Points on a hilly landscape, in no order, each with its height.
A ball rolls from a point to the lowest of its 2 nearest points, and stops where none of them is lower. Distance is the straight distance between rows; heights are no part of it.
q_473 h=457: -25  -2  -48  5  -38  -20  15  -43  -4  -14  22  -25  -12  17  2  -2  -6  -2  25  2  -46
q_200 h=144: 5  -23  7  19  -10  -29  -8  7  21  0  14  1  -31  -14  14  -7  -8  -25  -21  22  -15
q_890 h=257: 1  20  10  -11  18  37  -4  0  -15  2  2  14  5  17  -22  -6  0  3  -1  -10  30
q_846 h=426: 20  -14  9  4  -7  -20  2  9  -20  -23  24  -1  13  -16  -25  -3  -20  27  13  17  -26
q_343 h=625: -1  7  -6  -4  8  39  -30  -1  -4  4  27  -12  -19  -19  20  -12  -11  22  -18  -20  1
q_296 h=316: 10  1  -7  3  31  -5  -9  -2  5  33  -54  19  -4  -11  -16  -11  31  -18  2  -43  -1
q_942 h=501: -1  -2  1  -8  31  -14  -12  -6  10  -15  -31  -25  14  3  2  32  10  22  -4  8  0
q_315 h=330: 20  18  -21  5  -7  22  10  3  6  2  -13  -4  8  7  8  -13  -4  -14  45  7  15
q_718 h=449: -10  2  -55  -17  -36  0  17  -35  14  -14  18  -22  2  -1  9  -6  4  -14  12  16  -33
q_189 h=198: 22  -19  -16  4  -14  -17  21  12  12  -11  16  -22  4  -8  23  -2  -8  -15  6  33  26
q_204 h=583: 4  5  -18  23  6  -9  -2  -1  36  11  -14  13  -23  -19  12  -8  10  2  12  0  -36
q_753 h=275: 46  18  29  -22  9  -34  -19  19  9  15  0  13  -16  4  -2  -26  4  -4  -8  25  23
q_337 h=535: 20  1  -13  3  19  7  -7  19  0  18  -19  -5  -3  -27  18  -11  10  22  18  -36  -1
q_475 h=664: -16  -11  -6  11  9  -6  -22  4  3  37  -37  26  -8  20  0  11  18  -3  -19  -16  9
q_385 h=499: 7  15  10  -1  17  1  -3  15  10  -1  -9  15  3  -11  2  3  4  -5  -16  -20  2
q_383 h=192: 5  -6  13  15  0  -21  4  22  25  7  10  16  -12  -14  16  14  -7  -10  -10  27  -15
q_116 h=250: 19  2  -10  16  15  -18  22  3  3  -1  48  -2  -19  22  -8  -6  -3  -1  16  38  8
q_671 h=216: 16  -7  -16  13  -14  5  -6  3  16  -5  10  -28  -6  -13  26  -13  -19  -10  -6  4  14
q_468 h=190: 33  -15  23  -16  -2  13  1  5  -15  -4  -4  15  11  -3  3  -35  -16  -19  -9  -15  27
q_301 h=804: -32  -30  11  -19  3  -25  -25  0  -7  -4  -32  7  21  18  4  29  -5  26  -14  11  -4
q_587 h=427: -18  14  44  -7  -12  -16  13  6  -8  -4  -18  19  15  -3  -11  9  11  -32  -15  -9  0
q_643 h=111: 22  -24  5  30  -3  -40  -4  -2  -2  -7  23  -12  -31  4  -10  -8  -15  -19  -16  29  6
q_822 h=315: -19  -5  -14  -11  34  28  9  -40  12  -20  -5  8  -3  -1  -9  0  1  8  -12  -13  -10
q_731 h=445: 1  19  -20  -27  5  30  24  -14  8  -23  33  -16  15  -10  9  -12  0  -13  -3  2  -4
q_340 h=565: 13  45  33  -12  5  -8  -12  32  -14  26  -8  19  -11  -1  16  0  24  6  3  -22  19
q_260 h=148: 31  -6  18  -22  1  13  -1  9  -16  15  -25  22  9  -19  8  -28  -6  -3  -5  -43  17
q_964 h=293: -1  4  -22  -13  21  44  19  -28  8  1  -3  6  15  -18  -8  -7  9  -8  -12  -41  3
q_672 h=448: 8  3  -13  -5  2  -9  -1  2  8  -16  23  -21  1  -11  4  19  -11  33  7  10  7
q_364 h=199: -5  0  10  19  -29  10  21  11  -15  3  27  11  -7  4  5  -12  -15  -38  -5  4  18
q_860 h=311: 32  22  9  -3  2  -5  10  11  9  -2  -14  -2  4  5  5  -4  5  -10  26  17  33
q_865 h=635: -2  -5  -11  14  -7  -1  -9  5  18  32  -30  34  -11  16  -3  8  -6  10  0  -6  6
q_218 h=294: 12  -17  28  -14  4  -10  -15  4  4  -18  -20  10  24  -17  -23  -5  -14  9  -7  -10  -27
q_467 h=392: -23  16  -27  -3  25  24  -9  -20  -8  -9  -4  -10  -8  7  4  -6  23  -4  15  -4  -39
q_346 h=273: -19  -17  -16  -11  -4  -19  40  -12  -8  -17  9  0  13  15  -12  10  -6  4  8  25  13
q_892 h=309: 3  -1  2  36  -13  30  -6  -19  12  -3  54  3  -30  15  3  -24  12  0  21  19  -19
q_676 h=534: -9  -7  29  3  18  -3  -29  -17  0  -13  -28  -16  4  -2  -5  27  -1  14  -21  -12  7
q_623 h=597: -19  1  -16  15  6  -10  5  -26  30  -11  -3  -1  -24  6  17  6  1  -5  8  9  -24
q_171 h=444: -15  13  0  5  -15  5  0  10  -21  3  -24  -2  26  -19  -3  2  -8  7  14  -24  -29
q_820 h=378: -1  2  40  -21  -8  -21  21  1  -13  -20  -20  11  26  -4  -16  11  -4  -19  2  7  -4
q_880 h=561: -35  -2  10  19  -17  -29  27  -11  -17  -21  2  6  -5  17  -24  30  -13  13  24  1  -11
q_796 h=564: 13  -3  -20  11  23  12  -5  2  20  23  -20  21  -17  -14  3  -15  19  21  23  -21  -31
q_305 h=329: 5  -11  20  -10  7  -29  36  -6  -16  -26  -2  9  32  -3  -31  -3  -3  -8  16  19  -24
q_456 h=343: -14  -6  -11  23  -29  -18  8  20  -12  9  14  11  1  17  0  12  -15  6  12  22  -2
q_807 h=271: -16  8  3  28  8  21  -34  -15  -5  -6  6  9  -23  27  -17  -13  6  12  20  -3  -16
q_930 h=290: 23  -8  6  -1  17  -27  29  -6  -10  -26  5  -24  25  -4  -27  -7  -6  -17  13  16  11
q_233 h=489: 2  -6  -24  -3  16  16  -2  -1  26  13  -12  -3  9  7  11  16  1  25  6  7  28
q_173 h=187: -12  -12  8  5  12  4  -29  3  -11  -8  5  21  -7  3  -20  -16  -13  16  -20  8  -15
q_768 h=762: -47  -25  -12  -23  14  -28  -9  0  0  6  -35  27  0  31  10  15  -2  13  -8  10  -13
q_504 h=507: -40  -7  -12  18  -25  -26  26  -18  -3  -13  16  7  -26  14  -2  22  -11  11  15  -4  -26
q_425 h=351: -15  3  -17  -5  30  18  -9  -26  3  -12  -25  -5  7  11  -20  -9  3  9  17  -8  -17
q_557 h=406: -5  -8  9  0  -23  4  5  11  -23  -11  14  1  21  -13  -12  0  -23  25  9  -6  -25
q_21 h=438: -28  17  -11  -3  -8  13  22  -14  -12  -28  14  -23  14  -13  -2  -1  0  -14  -4  -3  -6
q_19 h=168: 19  -49  -11  6  -9  -24  4  9  12  -5  -1  -28  8  6  0  7  -25  1  -8  33  29
q_404 h=628: -1  -13  -4  13  6  45  -14  1  12  21  36  18  -25  1  11  -11  -5  15  -10  -18  9
q_913 h=227: 7  -17  -14  4  -1  -6  42  -6  3  -2  30  16  3  15  -6  -5  -13  -14  10  43  13
q_154 h=486: 9  -3  23  -28  42  -3  -4  9  8  1  -35  -26  24  -7  14  42  25  16  -5  -3  9
q_73 h=402: 27  -17  33  -29  -14  -4  -4  17  -5  20  -36  -8  13  2  19  28  6  6  -16  -9  43
q_553 h=435: -7  -21  -23  20  22  14  -8  -8  13  30  -37  2  -10  -15  -5  -1  25  -15  1  -51  -11
q_248 h=505: 19  -6  -36  -17  25  37  9  4  13  26  -17  0  15  -1  14  -5  11  26  14  -6  19
q_604 h=172: 33  -8  6  -14  13  -17  -5  7  4  41  -41  15  -9  -20  -8  -17  31  -22  -10  -46  15
q_360 h=238: -4  -12  -36  -6  -6  47  -28  -11  0  -1  6  -26  6  7  -2  -19  -11  17  -6  1  12
q_637 h=272: -1  -9  5  2  -14  -41  1  16  2  -4  -9  21  4  7  -3  8  -4  8  0  24  -5
q_987 h=242: 5  1  29  -27  6  7  -38  19  -30  -3  -19  -6  27  -1  -18  -24  -5  -3  -18  -6  6
q_183 h=139: 14  -38  3  15  0  -37  -4  2  2  -4  5  -28  2  4  -15  -5  -19  -20  -20  22  18
q_108 h=292: 43  -1  15  -7  13  -26  -2  14  19  1  -3  5  -2  0  0  -12  -7  7  11  27  21
q_889 h=506: 5  -7  -23  3  3  13  12  7  8  21  -33  -5  12  -29  6  -3  11  9  10  -57  -9
q_678 h=345: -7  21  -31  4  -9  23  26  3  0  -2  2  -14  14  10  6  -1  -1  -12  29  20  12
q_33 h=307: 5  14  27  13  -25  0  11  25  -3  -2  0  -7  2  -23  20  38  -5  19  7  -11  21
q_149 h=362: 20  -14  22  -11  -19  -7  5  16  -3  -4  -17  -23  21  -7  7  35  -11  19  5  1  24
q_263 h=446: 6  8  -47  -24  -28  19  18  -26  12  -17  25  -20  19  -25  8  -19  -2  -16  -4  7  -16
q_476 h=621: -21  8  -36  -10  -14  27  -14  -18  3  -1  8  -21  -2  -33  16  -6  3  8  -12  -21  -38
q_460 h=620: 4  25  10  15  -28  -9  -9  16  7  30  -24  29  -11  28  -13  -7  4  -13  -3  8  13
q_152 h=240: -18  -18  28  -14  17  -5  -25  -1  -25  -18  -9  6  22  3  -25  -7  -7  2  -19  -2  -16
q_369 h=171: 11  10  10  4  -10  8  20  12  -21  -1  29  0  0  16  -8  -13  -7  -24  14  7  52
q_320 h=429: 30  1  28  -35  21  -3  0  18  8  8  -24  -8  19  3  19  21  17  0  -9  1  35
q_243 h=270: 16  11  31  -13  26  -15  9  7  -12  -17  20  -14  14  0  -23  -17  2  -29  2  18  10
q_870 h=477: -9  12  10  9  -6  14  -17  17  -13  12  -10  13  2  -12  7  11  -4  7  -4  -21  -15
q_826 h=383: -2  -18  -25  7  -35  11  8  19  -22  -1  22  3  15  4  -3  -5  -22  19  8  15  -5
q_8 h=513: 19  -3  24  5  15  -2  -18  -6  14  -8  -16  -18  -6  -11  -12  4  -7  -9  -12  -9  20
q_546 h=466: -2  -3  -20  -6  18  -6  -25  1  8  -6  -3  -15  -4  11  4  27  2  39  3  17  9
q_570 h=619: -20  10  -42  -20  -10  10  1  -20  12  -8  24  -19  -2  -24  27  24  12  14  -22  -23  -27
q_198 h=634: 4  -6  1  9  5  33  -13  8  6  25  6  38  -27  7  9  -17  6  -9  -14  -16  5
q_525 h=221: -16  5  3  19  -32  23  14  9  -7  2  26  3  -1  -19  23  6  -15  -18  -11  -5  8
q_777 h=613: -29  13  -23  1  -4  6  3  -17  16  -7  9  -18  -11  -8  24  38  12  15  -18  -16  -8
q_110 h=423: -43  20  -9  8  10  10  -6  -1  -17  -13  9  -10  1  3  2  -2  0  -13  -7  2  -20
q_719 h=473: -33  -8  -25  24  -31  -17  8  -36  -15  -15  24  -18  -36  17  -7  7  -6  7  10  -1  -39
q_375 h=276: -1  2  8  -21  10  42  8  -14  3  -13  -10  11  16  -4  -13  -4  -6  1  -1  -23  30
q_349 h=624: 0  12  -6  3  -4  27  -24  -22  4  -8  32  -17  -22  -22  4  -6  -1  11  -5  -21  -20
q_450 h=491: -22  28  38  -7  3  -13  3  25  -12  14  -24  13  13  3  4  19  25  -39  -28  -1  5
q_9 h=605: -28  1  -34  9  -9  4  0  -41  32  -14  16  -14  -34  1  25  11  4  -2  -10  3  -16
q_766 h=226: 9  -13  -33  6  -18  19  -19  -20  27  0  -1  -33  -2  -7  12  -2  -21  12  -7  0  9
q_264 h=225: -10  10  18  10  3  23  -30  -6  -17  1  13  17  -18  16  -31  -9  0  10  0  -11  2
q_458 h=704: -42  -5  -14  -6  22  -6  -13  6  -5  25  -35  28  0  17  1  4  16  -6  -27  -7  -12
q_273 h=254: -7  6  14  11  -30  -5  19  14  -7  -12  13  -18  8  -25  26  24  -10  -10  -12  -6  17
q_895 h=274: 6  0  -16  14  8  -8  9  -3  -8  1  46  -16  -21  20  2  -18  10  12  32  47  -19
q_74 h=387: -22  12  16  22  8  -16  19  1  -19  -22  9  -7  -5  12  -6  22  5  -29  -13  15  15
q_58 h=518: -3  29  40  -5  -7  1  -27  36  -30  28  -11  22  -3  4  -4  -4  4  1  -9  -19  -8
q_595 h=215: 2  -3  14  -6  0  11  -9  6  -27  -3  -11  3  20  8  -8  -37  0  -27  -14  1  12
q_298 h=297: -3  -3  -10  16  -20  9  7  -31  13  -12  43  -12  -24  20  4  -20  15  3  26  28  -36
q_527 h=439: 24  4  3  12  -6  -2  9  -8  10  -17  33  -5  -11  -6  -14  -5  -18  20  19  2  -12
q_810 h=338: 11  4  30  -21  -9  -51  22  10  8  9  6  33  3  16  -8  7  11  -1  0  34  -1
q_477 h=335: -25  2  11  2  -7  -10  32  -3  -26  -11  26  -15  17  11  -4  32  -3  4  -6  14  14
q_881 h=602: 10  44  17  3  0  -23  -10  25  11  40  -23  36  -10  13  7  0  19  -12  -3  -2  7
q_220 h=249: 26  21  35  -28  17  -17  -15  22  -15  -2  9  -1  7  2  -6  -24  11  -23  -6  15  19
q_344 h=326: -1  -1  11  50  -15  14  -16  -8  5  9  27  11  -34  26  -1  -11  0  2  22  5  -22
q_361 h=12: 30  9  31  -34  12  -9  -9  19  -10  35  -32  14  15  -14  -4  -23  21  -1  -8  -27  16

Two balls start at each pair of points below. Name the first point that both come to, or write none.
q_8 and q_154 => none
q_320 and q_450 => none
q_475 and q_233 => q_557

Where does a ball stop that starts at each point below?
q_458 => q_637
q_248 => q_637
q_678 => q_220
q_204 => q_361
q_504 => q_173
q_587 => q_220
